Points on a hilly landscape, in no order, each with its height.
A ball rolls from a point to the lowest of its 2 nearest points, and stops where none of them is lower. Distance is the straight distance between rows; heights are no part of it.
j437 (h 2.38): [ -8  14   5 -40  14 -12 -19  36  21  15   6  30 -11 -20 -56   7  36 -30
 -15  -8  10  33  26  -4 -31 -38  40  57  -1 -55 -17   8  53  30  33]
j920 (h 4.88): [  2  -4 -31  29  -2  17  31  20   7  36   9  -8  26 -21  -4  29  21 -34
  50 -29   1 -33  31  13   3 -20  21 -21 -22  -6  16  29  -3 -10 -27]
j233 (h 3.75): [-47  -6 -20 -44 -50  36 -49  61 -12 -12   7 -11 -47  -3 -62 -24  21 -26
 -28   4  31  -8  -8  -8 -20  21  17  45   5 -21 -11   5  20  -9  30]
j731 (h 4.73): [-37 -34 -26   5 -65  26 -43  13 -14 -33 -12  31   2  -6  17 -45  32 -32
  17 -37  34  38  11   9 -15  87 -15  30  60   4  -9   5   6   1  17]
j899 (h 1.85): [-42 -19  -6 -37  18  34 -24  13  -5  15 -37 -22 -33  29 -57 -21   1  57
 -60   2  -1   1   1   6 -11  30 -36 -16  -8   7 -11 -33 -36 -33 -39]
j480 (h 2.33): [-35  30  34 -51  -8   7 -56  12   1  11 -44  44   3 -29 -38 -68   8 -17
 -17 -19  13  30  11  22   3   7  25  -3  34 -21 -60  24  -7   0  39]
j509 (h 3.03): [ 19 -18 -15  12  16  14  10 -15  49 -11  42 -55   5  15  53   0 -31  20
 -14  50 -15 -16  -6  -8 -32  40 -44 -21  19   9  36 -31   0 -25  38]
j896 (h 4.00): [ 56   8  30  74  19   6  46   3   2  31  13  16  20 -50  -4  11 -35 -50
  50 -34 -38 -58  20 -12  34 -10  14   0  11   4  -2   5   2   5  25]
j510 (h 6.34): [ 32  28  15  12  15  29  -4  -7  38  11   5  -8   8 -18  21  25  -5 -20
  26 -26  66   1 -27 -12  43 -69  32 -25 -73  18  38  55  -9  53 -51]
j78 (h 2.46): [ 29  26   9   0  16  12 -35 -13  10 -16 -52 -16 -11  13  12   0  14  16
   0 -27  32 -11 -33 -38  53 -22  -1 -55 -39  47 -26  44 -60  36 -93]
j776 (h 2.76): [ -5 -21 -21  18 -12 -28  88 -41 -19 -10  58 -23 -21 -12   9  25 -21   5
  30  19 -41 -14  32 -18 -27  22 -58  25  22 -11  42 -54  15 -23  46]
j902 (h 4.20): [-23 -49 -56 -21   5  14 -35 -17   3 -35  56 -32 -12  51  68   2  17  83
 -36  44  -7  31   2   3 -42  50 -15   8  16  68  14 -44  52 -41   9]
j366 (h 3.68): [ 31  -3   5  57 -28  11  11  -8 -27  26  21   9  33 -65   2  -3  -9 -72
  55 -62  -1 -40  34 -13  25  32 -22 -13  39   9  12  19  22 -45  31]
j99 (h 4.01): [-42 -28  21 -72 -24  28 -42  60   5 -28  24  -2 -37  -2 -69 -37  17  17
 -60  50   6  15  15 -14 -42 -25  17  47  22 -24  -2   1  12   0  29]
j148 (h 1.67): [-73 -43 -31 -40 -54   0 -29 -12 -53 -46  -6  14 -17  30 -14 -51  25  30
 -40  -4  -3  27  15  27 -39  64  -6  63  57 -30  23 -58  13 -50  18]
j260 (h 0.83): [-48 -16 -62  -6 -56 -17 -17 -28 -88 -24  -6  34  11  57  30 -28  23 -18
   6 -26  22  45  21  43 -23  75 -22  51  63 -36  28 -52   5 -24  37]
j304 (h 4.02): [ 49  57  29  -5  32 -41  10  17  43  13  -1  58  14  -5   2  -7  17   5
  -8   9 -24  -6   6 -23  11 -67  39  -5  -2 -50  -5  38   8  21   2]
j5 (h 5.50): [-35   4 -13 -20  -1  27 -40 -14   4 -23 -11 -28  24 -21  34 -33   3 -17
 -12  29  34  32 -21  47   5  60 -48 -21   7  55 -45   9   7 -15  15]
j962 (h 4.23): [-30  -6 -37   2 -36 -20  50  20 -17  32  24 -81   4 -30 -26  69   1 -34
  58  29 -19 -37  12  22 -23 -39 -11  17 -42 -25  31 -36  27  17 -41]
j299 (h 6.15): [ 23  29  -7  -4  10  26   7 -23  44 -15  16  -8  28  -4  34   5  19 -11
   4  -7  48  -2   9 -32  21 -18 -12 -36 -37  39  16  60  -3   4 -34]
j953 (h 3.30): [-37 -36 -55  11  -2  25 -19 -17 -50 -58  37 -10   2   7  47 -26  20  -6
 -20   8 -16  31   0  20 -20  73 -37   2  45  75  12 -17  47 -46  29]
j904 (h 2.16): [ 28  36  52 -14  11 -24   5  29 -23  29 -46  85   9 -14 -43 -18   3   0
  -2   6  -1  -1  -7  30   5 -28  65  30  19 -70 -54   1  10  41  34]
j570 (h 6.57): [ 56  43  54 -11  13 -16 -14 -34  24   9 -24  30   3  13  19  -3  -3  23
 -30  -6  13  -9 -35 -38  45 -54  72 -12 -34  10   5  40 -40  76 -55]
j548 (h 5.17): [-19 -17 -60 -21  -1   8   9   7   7   1  59 -63 -21  43  15  33  40  33
 -23  43   0   6  15 -20 -14   7 -21  -1 -39  34  15   2  19 -22 -48]
j673 (h 4.97): [  6  -4   0 -28 -85  -2 -60  22 -22 -15 -20  49   1 -16  -9 -70  24 -65
  -1 -11  39  36  10   1  -8  62  18  43  48 -30 -21  12  21  21  40]
j422 (h 5.09): [ -5 -57  -1 -27 -11 -18  14 -50  -3 -23  26  29  18   1  20  -5  18  23
 -32  -7 -17  53  50  19 -67  35   0  14  44 -21   7 -45   6 -36  45]
j201 (h 3.18): [-24 -10 -17  28   1 -10   9 -30  -7 -36 -42  32   6  27  11  -4   2   9
 -15 -31 -18  14 -14  20 -28  42 -25  -5   8   7  13 -38  -5 -61 -18]
j934 (h 5.31): [-35 -34 -46  51  22 -13 -31 -49  -9 -35  -4 -18  47  28  87  26 -35  52
 -61 -29   6  76 -40  44   8  36 -85  -4  39  83  39 -25  59 -63  46]
j592 (h 4.11): [ -4  36 -19 -11  26  17  -5  10  14  34 -17 -26 -28  16  -2  43   4  16
  20   9   4 -28 -28 -10   9 -16  36 -19 -40  -2   6   1 -26  17 -38]
j639 (h 4.39): [ 61   6  24  36  48 -14  -2  21  46   7  45 -21  -4 -41  -5   0  -9 -45
 -16 -20 -16  -3  -5 -34  13 -59  11  10 -37 -30   8  34  18  27 -10]
j325 (h 2.56): [-32 -21 -67  -1 -10  20   0 -16  12   1 -23  -9  30  61  35   8  10  23
  24  -4  40  26   7  23   2  45 -44 -30  -5  61  14  -1  35 -19   4]
j998 (h 1.04): [-28  16 -25 -35  -8 -25  30   7 -47  29 -32  -1 -13  25 -39   8  21  14
  31  32 -19 -37   5  39 -30  26  27  29  21 -49 -11 -50 -35  50  22]
j950 (h 6.88): [-27  25  26 -16  -9  14   0   4  21  17 -75  18  17   2 -23  11 -15  29
   6  -5  66  -6 -35  32  40   5  26 -19 -28  39 -45   3 -40  54  -4]
j549 (h 5.81): [  9  -6  -9  31  25  11  28 -42 -21  26 -31  19  -5  42  51  37  -2  27
  32 -15   5 -11 -29  -2  50   6  22 -53 -13  71  -1 -14 -36  27 -83]
j214 (h 4.72): [ 37  10  48  35   1 -32  36 -25  23  14 -32  86  40   4  20 -17 -14  -3
  17  -2 -17  11  35 -16  36 -20  12 -21  30 -13 -27   6  -1 -21  22]
j777 (h 3.76): [ 17  53  42 -16  15 -24 -32   8  45  -9 -30  44   6 -28  10 -31  12   9
 -14   0   9  17 -10 -18  16 -34  16 -34  -9  -1 -39  61 -10  -5  -2]
j145 (h 4.12): [  6  -1  12  50 -32   6  18  -9  -9 -11  35  -1  -6 -14   2 -26 -22 -55
  14  18 -45 -14  40  -5  -5  56 -43  39  60 -37  28 -19  20 -50  52]
j886 (h 2.30): [-16 -11  26 -22   6  -5 -50 -25  53 -49 -45 -11  11 -24   6 -46 -13 -27
  11 -17  41  24 -21 -32  14  -5 -52 -39 -17  38 -61  38 -22 -13 -23]
j615 (h 5.03): [ 14 -12  66  12  11 -19   5 -31  35   9 -28  46  37 -26  54 -19 -22  27
   8 -12 -22  29  11  36  -2  30   5 -43  35 -17 -24  -5 -38 -14  21]
j832 (h 1.25): [-40 -12  34 -63 -11  26 -33  28 -13  20 -39   9 -32   4 -85 -54  -2  45
 -62 -11  -8  -4  26  -4 -12  14   3  -7  16 -21 -19 -14 -47 -30  10]
j956 (h 4.76): [  9  23   0  20  26 -15  21  -5  12   7  13  12 -27  -3  20  13   3   3
  13  21 -41   8   7   0 -31  10   0  -9  17 -30 -11 -23 -30 -15  14]
j45 (h 2.68): [-25  -9  17  17 -28 -35 -14 -46  21 -37 -49  19   7 -30  26 -11 -40 -27
  53 -32  20   7 -38 -14  31  38 -55 -32 -13  43 -57  33 -13 -13   0]
j355 (h 5.76): [ 29  13  38  57  24   1  42 -58  -4  14 -27  56   3  -8  63  35 -28   7
  25   6   6   4 -16 -10  61   1  -7 -56  18  67 -10  -1 -40   3 -31]
j667 (h 1.99): [-19   0  -7 -39 -35 -42  35  -5 -24  -7   2 -29  -2   0 -43   0  17 -37
  -7  49 -32 -11  12  11 -57   7 -16  45  21 -41   3 -46   3  30  30]
j265 (h 5.23): [  1  14 -17  16  -4   4  15  -6   6  30 -33   2  45 -32  18  27 -14 -23
  89 -27  24 -36  -7   8  44 -26  20 -56 -19  53  15  30 -10  17 -12]
j576 (h 1.34): [ 60  28   9  47  -3   5  40 -26   6  19  47 -36 -11  11  21  37 -13 -26
  24   6 -36 -28  27 -40  25 -58  15  -8 -35   0  53  12 -28   8 -48]
j799 (h 2.73): [  3   3 -16 -21  -4 -20 -28  23  -3   5 -46  64   2  -2 -15 -36  37 -34
  28 -29  -1  13  35 -18  -3   9  29  -8  39 -22 -19  19   5  -3  36]
j497 (h 5.90): [  2   6 -34 -24  18  46 -23  24  11   2  -4 -51  13  20   9   7  -2  14
  -6   7  89  -9 -30  -1  25  -1 -30 -38 -61  25 -14  59  11  20 -45]
j912 (h 2.93): [ 16  23  42 -49  15 -10 -33  24  51  -9  15  14  -8  10 -40 -28  -5  19
 -79   5  32  18 -23 -23  -4 -68  40  26 -48 -28   4  46  10   3  33]
j342 (h 1.92): [  5 -20  22   1  28  36 -54 -20  60 -38   9 -22  18  -8  27 -51 -17 -53
 -17  16  14  29  -2 -31 -15 -10  -8 -20  -5  43 -34  23   0 -16  28]
j918 (h 4.04): [   4   20  -15  -27    7    1   10   61  -23   30  -10  -13  -34    9
  -75   52   22   11    8  -22    3  -26   -2   -6   39 -100   65   14
  -49  -36   47   -3  -27   35  -47]
j69 (h 3.20): [  0  22  -7 -10  19 -27  37  43  21  -3  30 -38 -14 -27 -43  21  14 -32
  17  24 -17 -11  -1  12 -10 -57   0  49 -37 -48  28 -14  19  56  14]
j54 (h 2.60): [-34 -19 -17   8  10   3   3  -4  -5  -1 -32 -25  -2  27  -8 -18  -4  31
 -10   9 -12 -19 -23  40 -32  72 -38   6  -3 -16 -17 -44 -24 -13 -23]
j941 (h 2.75): [-36 -31 -57 -13 -22  40 -44  20  -6 -53   6 -19  -6  15  -9  -1  39  13
 -17  -9  20  -3 -18 -24 -36  39 -19   3   5  66  -6   4  30 -39 -21]
j644 (h 0.44): [ 73  24  -7  58 -11   7  36 -11 -22  28  13 -28  13 -12  28  81 -29 -20
  42  -6  -8 -42   7 -18  29 -25  23 -45 -26  42  47 -12 -20 -19 -31]
j917 (h 5.61): [ 16 -11 -49  17  28  39  10   4   2  17  21 -47   1  32  40  51   3  26
  15  16  26  -1 -14   1  -9  31 -53 -39 -43  21  -1  38  21   3 -49]
j871 (h 3.57): [-38 -29 -60  14 -16   0  48 -20 -35   2  65 -81 -24  -1  12  34  -9   2
  41  25 -49 -19   5 -12 -31  25 -68  18 -12  31  34 -46  64 -22  -6]
j427 (h 3.81): [ 21 -39 -41  33   5  23  -4  -8 -15 -41  65 -24 -12 -21  23   1   6 -34
 -14  -4 -28   6  23 -37 -17  25 -27 -23  30  68  30   1  27 -50  24]
j173 (h 4.32): [  3  -1 -22   7 -53   5 -22  49 -29  -5  26 -25   7 -37 -25 -22  13 -89
  14  -7   4 -32 -13  18 -16  34  15  64   0 -54  12  25  36  23  14]
j191 (h 4.16): [ -2 -27 -59  28  -1  53   3  -3 -31  24  60 -75  -9 -23  23  30 -33 -30
  51  14 -14 -22  20   2 -18  47 -44  -6  -3  24  35 -16  61 -24  -2]
j162 (h 5.10): [ -3  14  -8  11  22  14  -7   0   3  -2  -9   3  -3 -13  33   0   0 -14
  12  -2   1  14 -19  10  -5  37 -21 -43  -1  18 -31  27 -22 -13  13]
j454 (h 6.71): [  6  26  34   0   9 -12   2 -18  34  13 -47  25  14   3  18  24 -19  12
  14 -10  50 -26 -50  -8  64 -44  69 -19 -34  56 -32  27 -49  63 -28]
j401 (h 3.51): [ 35  41  80  -5  17 -30 -33  -2  27  18 -55  78  12  -9  20 -37 -30  30
  -4  20 -29  34 -37  -7  39 -60  51 -37   9 -16 -65  38  -1   8 -17]
j893 (h 0.94): [ 41  17 -20  12  33  14  -3 -17  -5  23  44 -87  -5  33  24  21   2   7
 -17   9  23 -20 -19  -7  44 -39   3 -19 -91   3  26  40 -25  55 -92]
j220 (h 3.65): [ 17 -25  43 -31  36  -1  -3 -12  52  -8  22 -49   3  24   9 -15 -21  17
 -58  32   4  15 -16 -22 -41 -48   0   6 -38 -37   8  29 -32  39 -11]
j525 (h 2.04): [ 28   3  -2 -31   2 -41  23   3 -27  15  15  50  -4 -33 -14  -2  24 -33
   8   8  -7  16  57   2 -39   4  10  37  32 -74 -25 -18  34  22  46]
j503 (h 3.02): [ -1  21  18  25 -35 -30 -14 -22 -11  -1 -62  56   6 -37  -5 -11 -24 -42
  67 -47  -2 -18 -24  -6  32  20   4 -20  -4  23 -68  30  10  -6   6]
j137 (h 3.26): [ -4   8  63 -11  48  14 -44  53   2  29 -38  24 -51 -24 -82 -24 -46  40
 -54 -45  17 -25 -55 -13  59 -58  36  18 -35 -44 -44  29  -6  35  -1]
j722 (h 3.16): [-53   7 -28 -31  -8  54 -70  20  23 -24 -25 -22 -20   1  -9   8  26  -1
  -3 -15  39   1 -13 -34   8  16 -24 -30  -6  51 -27  29   0 -31 -29]
j188 (h 4.28): [-17 -25  48 -60 -35 -15 -11  31  27  -1 -19  12 -26   4 -74 -35 -10  29
 -36  25 -28  28  12 -14 -52 -34  16  42   0 -82 -12 -17   4  30  17]
j612 (h 3.64): [ 37  19  46  30  17 -58  61  25   2   7  35  -3   4 -49 -39   9 -10 -35
  10  32 -49 -19  12  -1  -3 -55 -17  50   5 -64   5 -14  38  54  42]
j469 (h 2.67): [-16 -11 -29 -36 -12   1  22  29   7 -13  17 -41 -26   4 -42  12   7 -16
 -12  41   5 -20 -13  -8 -46 -12 -10  22 -34 -16  24  -8  12  22   0]
j80 (h 1.84): [  10   31    1  -15   27   36  -36    4    2   17  -11  -62  -23   40
  -18   11    9   42  -47  -17   45   -6  -10  -30   59  -36   10  -22
  -69    3    6   45  -65   59 -100]
j89 (h 7.08): [-38  18  27 -47  -3   5 -33 -13  45  14 -60  -9  22 -11  16  -1  -1  40
 -11  13  74  21 -26  26  30  17 -30 -53  -7  45 -39  15 -32  20 -12]
j620 (h 4.42): [  1  26  12 -20  23  10  -9   7  25  11 -41  29 -30  15 -11 -10  -4  34
   4  14 -19   2 -26   9  -6 -26  44  -9 -15 -34 -19 -14 -51  17 -10]
j82 (h 4.05): [-43  11 -21 -27 -75  37 -79  42 -14  -5 -31 -10 -27 -15 -57 -39   3 -22
 -13 -40  65   4  -7  -3  15  59  -2  18   8  11 -43   6 -20 -10  28]
j550 (h 4.26): [ 76  34  68  46  37 -41  21  13  17  35   9  77  14  14  17   4 -14  19
   3  12 -52 -18 -11 -32  65 -85  82  10  14  -7 -24  33  12  50  -5]
j577 (h 3.72): [  9 -11 -54  21   1  42 -25  34  35 -32  43 -49  14  -2  44 -14   3 -12
   8  39  27 -15  -8  14 -17  36 -26   5   6  20  11  -3  22  -8  32]
j106 (h 0.97): [ 21 -17  32 -23  22  -5   4   2  37 -24  47  -3 -11 -14   1 -37  14  -1
 -41  50 -59  28  31 -37 -54 -40  -4  14  14 -19   6  16  26 -11  22]
j885 (h 3.53): [-18  -9 -27  12 -29 -55  86  -2 -24   9  37 -45 -10 -14 -14  46   1 -13
  68  37 -44 -42  20 -12 -13 -35 -25  22  -7 -26  21 -52   4  18  12]
j327 (h 1.83): [-37   3  56 -56 -14   5 -33  -2   1  14 -68  44   3 -15 -43 -48  -8  57
 -31 -23   3  15  11  19   8  23   1 -38  31   0 -61   9 -44 -25  10]
j311 (h 3.23): [-23   9  26 -48  42  18 -42  21  33  -6  12 -42 -10  27 -33   8  -8  25
 -79  13  49  15 -45   6  -3 -57  15  17 -51 -16  -3  41 -36  31  19]
j579 (h 3.45): [  9 -37 -86  29  -3 -21   1   3  -6 -12  63 -51  -2  57  54  35  10  59
  -9  18 -20  24  10  13 -23  52 -58   9   7  59  23 -46  68 -35  21]
j642 (h 5.42): [-12 -22  38   8 -34  -1 -20 -39 -10  -8 -28  21  40 -29  57 -44 -25  17
   9 -16 -10  53  -7  67 -22  73 -29 -37  59 -23  -2 -36 -35 -21  35]
j967 (h 5.54): [ 21  -1  15  34  22 -23  31 -68  -4  -6 -22  48   3  -2  58  32 -19  14
 -16  -7  -9  36  -9  -6  14  32 -39 -63  37  41  35  -9 -19 -48   7]
j229 (h 2.65): [-30 -10 -23 -39  19  13  19  51 -19  34  -5 -67 -56  10 -67  13 -20  38
  -4  18  14 -61 -29   2  32 -48   7  -2 -83 -17   8  -2 -22  38 -45]
j511 (h 5.87): [-43 -19  22 -31 -11  20 -39 -46 -13 -32 -28 -16  46 -10  61 -47 -20  44
 -16  -8   2  50 -21  64 -29  68 -62 -40  30  30 -32 -17 -12 -41   5]
j478 (h 2.25): [-68 -50 -65 -26 -25  12 -25  18 -39 -46 -16  17 -16  29 -21 -29  39  30
 -46 -36  15   8  -8   9 -24  62 -20  25  33  32  16 -23  15 -47   5]
j168 (h 2.54): [-12 -19 -83   9   8 -17  19 -30 -50 -13  40 -17  14  32  25  21  26  13
  -3  -1 -12  21  21  27 -26  53 -41  -1  26  46  20 -35  30 -50  40]
j135 (h 1.35): [ 49  20  -9  67  16  14  61 -26  -8  10   0   4   6  11  13  42 -17 -16
  32 -13 -17 -16  35 -14  27   5 -33 -37   7  31  41 -39 -25 -51   5]
j555 (h 3.42): [  1  23 -25  -8  13  11  20 -45  34  15 -15  -1  34  56  39   6   3  45
   8  28  11  31  13  18 -17  20 -17 -36  -7  31  19 -24  -9 -24  10]
j345 (h 4.33): [  5  18  -3 -23   8  26  -2  67 -42  35 -27  22   7 -36 -71  31  17 -35
  40 -41  15 -26   9  20  18 -69  55  -6 -27 -25  26  28  17  11 -42]
j645 (h 4.48): [ 73   8  89  45  28 -17  32 -33  27  28  -3  59  22   5  43 -11 -40  18
  -3  13 -51 -14  -2 -24  51 -40  40 -33  37  16  -8  16 -35  25   1]
j524 (h 3.63): [-12   3  -3  26 -11 -11  57 -16  -8 -19 -40  47 -13  42  -7  36  -1  40
  17  -4 -23 -24 -19   3  -8   9  13  -5 -19   6  -4 -23 -28 -29 -46]
j687 (h 2.45): [ -3  45  30  -8  24 -15 -14  49  -1  13 -36  54   9 -13 -54  -7   3 -23
  -5 -27  34 -22 -33  15  27 -47  56  27 -24 -30 -22  49  23  42  34]
j500 (h 1.50): [  6 -25  24 -14   1  27 -28 -20  40 -25  14  18   3  -6   2 -57 -20 -12
  -7 -11 -25  26  15 -35 -58   9   5  14  19  -7 -25  27  35 -14  46]
j721 (h 3.46): [-47  -3  -5 -26   6  59 -49  35  36  -3 -12 -12 -43   3 -40   6  10   3
 -19 -10  23  -1  -4 -35 -27   4   2  10  -7 -12 -27  28 -12  -7   2]
j371 (h 1.87): [-28 -38 -52  26 -46  -6 -23 -24 -88 -41  48 -15  24  49  57 -41   5   1
 -32  13 -16  54  -1  57 -23  93 -36  63  66  12  49 -66  29 -28  50]
j361 (h 4.13): [-17 -44  26 -25  15 -30  15 -25  50 -10  32 -66  -5  25  22  -4  -1  36
 -41  52 -44  -6  -2 -23 -45  -8 -25  -4 -13 -24  18  -5 -30   8 -29]
j85 (h 4.27): [-10 -16 -19  33 -26  29 -10  25   8 -40  52 -41   1  -8   4 -38   0 -42
   6  27 -27 -28  15  -6 -35  40 -24  52  32  -4   8   1  28 -19  31]
j115 (h 4.53): [-16 -23  64 -55 -31  -2   6   6  -7  -5 -24  21   4  -7 -32 -37   1  25
 -28  24 -32  36  14  45 -87  12   5  31  39 -75 -13 -24  -9   6  16]
j288 (h 4.17): [ 17  47 -14 -13  31  17  -9 -28  34  28  -8 -42  -1  60  43   5   1  61
 -10  33  -2  22   2  13  16 -13  10 -32 -36   8  15 -14 -46  18 -42]
j651 (h 3.98): [ 19  11  11  28 -32 -15  27  23 -14  11  41 -20   3 -48 -31  -6  -6 -97
   9  30 -18 -21  30   7 -20  -1  -9  60  24 -48  10 -13  56  27  41]
j591 (h 2.71): [ -4 -32   1  13 -43 -18   6 -44 -85 -43  54   5  47   2  44 -20  -2  15
 -40  -4 -13  53  48  52 -31  72 -36  33  95   3  28 -70  10 -57  74]
j723 (h 2.11): [ 10  -9 -14  56  17 -19  88 -25 -17   8  39 -28 -10  27   6  52 -17  13
  25   9 -52 -13  52 -20  30  -1 -64  -1  39   1  72 -71 -10 -46  23]
j88 (h 4.06): [ 18   8  22  34   4   0  95  -5  -6   8  11  29  -3  -2   7  28 -15  11
  41  30 -17 -49  -1   1   6 -26  19   9 -19 -13   6 -13  -9  15 -43]
j193 (h 4.78): [-49 -34 -55   8   6   1 -41 -44 -13 -36  18  -7  19  46  69  11   5  88
 -44 -17   2  74 -12  30 -39  44 -39   6  20  57  19 -56  42 -54  34]
j356 (h 3.37): [ 34  32  69 -12  30 -11 -48  37  27  25 -59  65 -24 -10 -39 -49 -25  41
 -26 -16  -6  12 -49 -16  65 -60  57  -9 -29 -24 -56  32  -1  31 -23]
j413 (h 2.70): [ 12  48  39  -2  47 -33 -28  30  21  -5  -3  18 -16   3 -61  13   2  -3
 -52 -29  29 -13 -59  -6  23 -79  48  49 -66 -44  12  43  26  23   6]
j439 (h 1.55): [ 11 -14  44 -23  -7 -43  35  -8  11  -7  46  16 -10 -29  -3  -9  14   4
 -11  43 -60  41  59 -16 -50 -13 -22  30  51 -64  -9 -24  26  -6  42]
j467 (h 3.09): [-17   5  21 -18  34  12   3  50  -4  17 -24  -8 -45 -17 -83 -14 -20  13
 -27 -16  12 -57 -37  10  27 -28  33  18 -39 -33 -20  11 -27  37 -21]
j29 (h 6.46): [ 36  41  42   5  47   6 -16 -20  30  10  14  -2 -24  12  12  17 -14  15
 -23 -30  50 -19 -54 -20  52 -80  57   9 -75 -19  23  45 -20  71 -54]
j105 (h 1.90): [   1   -2  -10  -14   24   10   -2   33  -35   42   25  -77  -31   22
  -18   34  -10   26    0    3   -1  -48  -43   -5   64  -78   45   -8
  -93  -14   27   27  -37   56 -103]
j677 (h 3.32): [ 17  25  23  57 -26 -13   0 -21 -28  21 -29  49  19 -29   1 -42 -22 -59
  40 -36 -27 -17  12  -8  22  48  -6   9  35 -20 -40  32  30  -8  24]
j284 (h 3.49): [ -4   0 -28  12  -7 -19  26 -11 -32  -6 -56  74   3   0  10  38  33 -25
  51 -33  24  11  13   5  13  15  -2 -39  29  21   4   2  -6 -18 -14]
j26 (h 4.40): [-38 -29 -36 -30 -71  47 -83  26 -28 -47   6 -19 -12 -17   4 -43  26 -39
   0 -10  67  35  -5  13   1  71  16  32  22  50 -33  -1  15  17  24]
j296 (h 3.69): [-13  38  -2 -22  40 -16   1  18  16  28  26 -36 -30   5 -34  26  22  -1
   5  16 -12 -30 -20 -16  18 -85  37  27 -49 -42  51  15 -11  48 -35]
j965 (h 4.31): [ 20  18  23  67   9  19  56   9  -9   8 -25  31  20 -22  22  10 -21 -25
  41   4   1 -58 -12  28  31  18  18  -3   8  10 -27 -15 -19  17  -8]
j905 (h 4.70): [-25 -34 -35  -3 -10 -36  26 -28  31 -11  28 -43 -17  49  28  45  19  28
 -25  36 -29  24   7 -23 -40   7 -31  16  -9   4  29 -43  -4 -31 -24]
j282 (h 1.77): [-22  38  13 -30  -8  -6  16  23 -74  27 -39  58 -29  -8 -54   8  10   5
  26  12  10 -46   3  31   1   0  66  41  26 -56 -38 -36 -18  50  18]
j261 (h 3.08): [ 30  25 -15  -3  -6 -39  -4  29 -14  13 -40  69  24 -20  -3  37  21 -42
  53 -17  26  -8  25   2  24 -32  48 -25  19 -21 -16  17  -1  14  27]
j271 (h 2.66): [ 58 -11  17  41   3 -60  84 -20 -12 -12  38  23 -27  15   3  41   1   9
  14  13 -58  -4  70 -55  31 -43 -38 -10  47 -21  54 -55 -19 -34  10]
j709 (h 3.74): [ -2   8  35  33 -22   2  -3 -10 -22   1  -3  16  15  -7   8 -48  -6 -34
  -6   6 -43   3  -5  19 -32  63 -20  35  55 -53 -21  12 -11 -12  31]
j489 (h 2.69): [-13 -16 -35 -31  -7   4 -23  57   1  14  31 -26  -8 -36 -63  23  45 -40
   9 -37  16  -8  26  -4 -22 -43  45  35 -23 -18   3  15  34  12   8]
j44 (h 2.24): [ 41   8 -22  30  20   7  37 -29  40  11  52 -70   0  16  27  30 -13   4
   6  33 -28 -29  19 -40  -5  -8 -27  -9 -18  11  50 -20  -7  -9   2]
j151 (h 1.46): [ -2 -11 -90  -2 -12 -10  38 -15 -40   7   5  -2  25  50  14  47  24  10
  49 -18  14 -16  26  11 -13  14 -10 -23 -14  30  30 -10  20 -40  -7]
j396 (h 4.24): [ 70   5  45  60  33 -18  23  22  26  28  14  17  27 -34 -11  12 -25 -48
  23 -37  -7 -49  -8 -17  44 -60  48   3 -47  -5   0  33  20  30 -27]
j364 (h 5.56): [  2   0   4  36  -8  -8   9 -20 -12  22 -43   0  32  -7  45  41 -11  -5
  76 -28  13 -27 -20   6  78 -24  15 -69 -23  95 -15  18 -36  25 -87]
j23 (h 4.56): [-19 -25  -7  -3   9  26  -3  51 -30  37   6 -45  31 -43 -41  36  -3 -39
  18 -22   2 -50  -8  21  -6 -40  27 -13 -41 -13  11  44  13  -5 -69]
j132 (h 4.81): [ -7 -32  27 -60 -40   7 -37 -15 -25 -26   6  24   4 -17  -3 -38  21  16
 -42   3   9  60  28  36 -79  43  16  27  44 -27 -17 -20  -3 -13  37]
j59 (h 3.97): [ 35 -21 -13  28   2   7   9  -1   9  -4  36  11  22 -33  -3   4  15 -62
  18 -35 -11  -4  49 -33  -5   1 -11  -9  26  41   5  28  38 -28  26]
j163 (h 5.34): [ 20 -31  10  25  17 -36  40 -61   4 -19  30  36   2  -2  42  10 -19  24
 -35 -19 -25  44  32  -8 -14  27 -32 -21  51   0  47 -48   4 -69  32]

Call two points neighbours if one is among the 2 nearest of the other. Go from one point of each pair to the other, from neighbour to neighbour, staying as low as possible. Name the highest point that can't be avoided.
j893 / j832 -> j639
j832 / j896 -> j965
j366 / j151 -> j59

Where does a ball stop that starts at each point below?
j145 -> j106
j454 -> j998
j642 -> j893
j364 -> j998
j639 -> j893
j905 -> j998
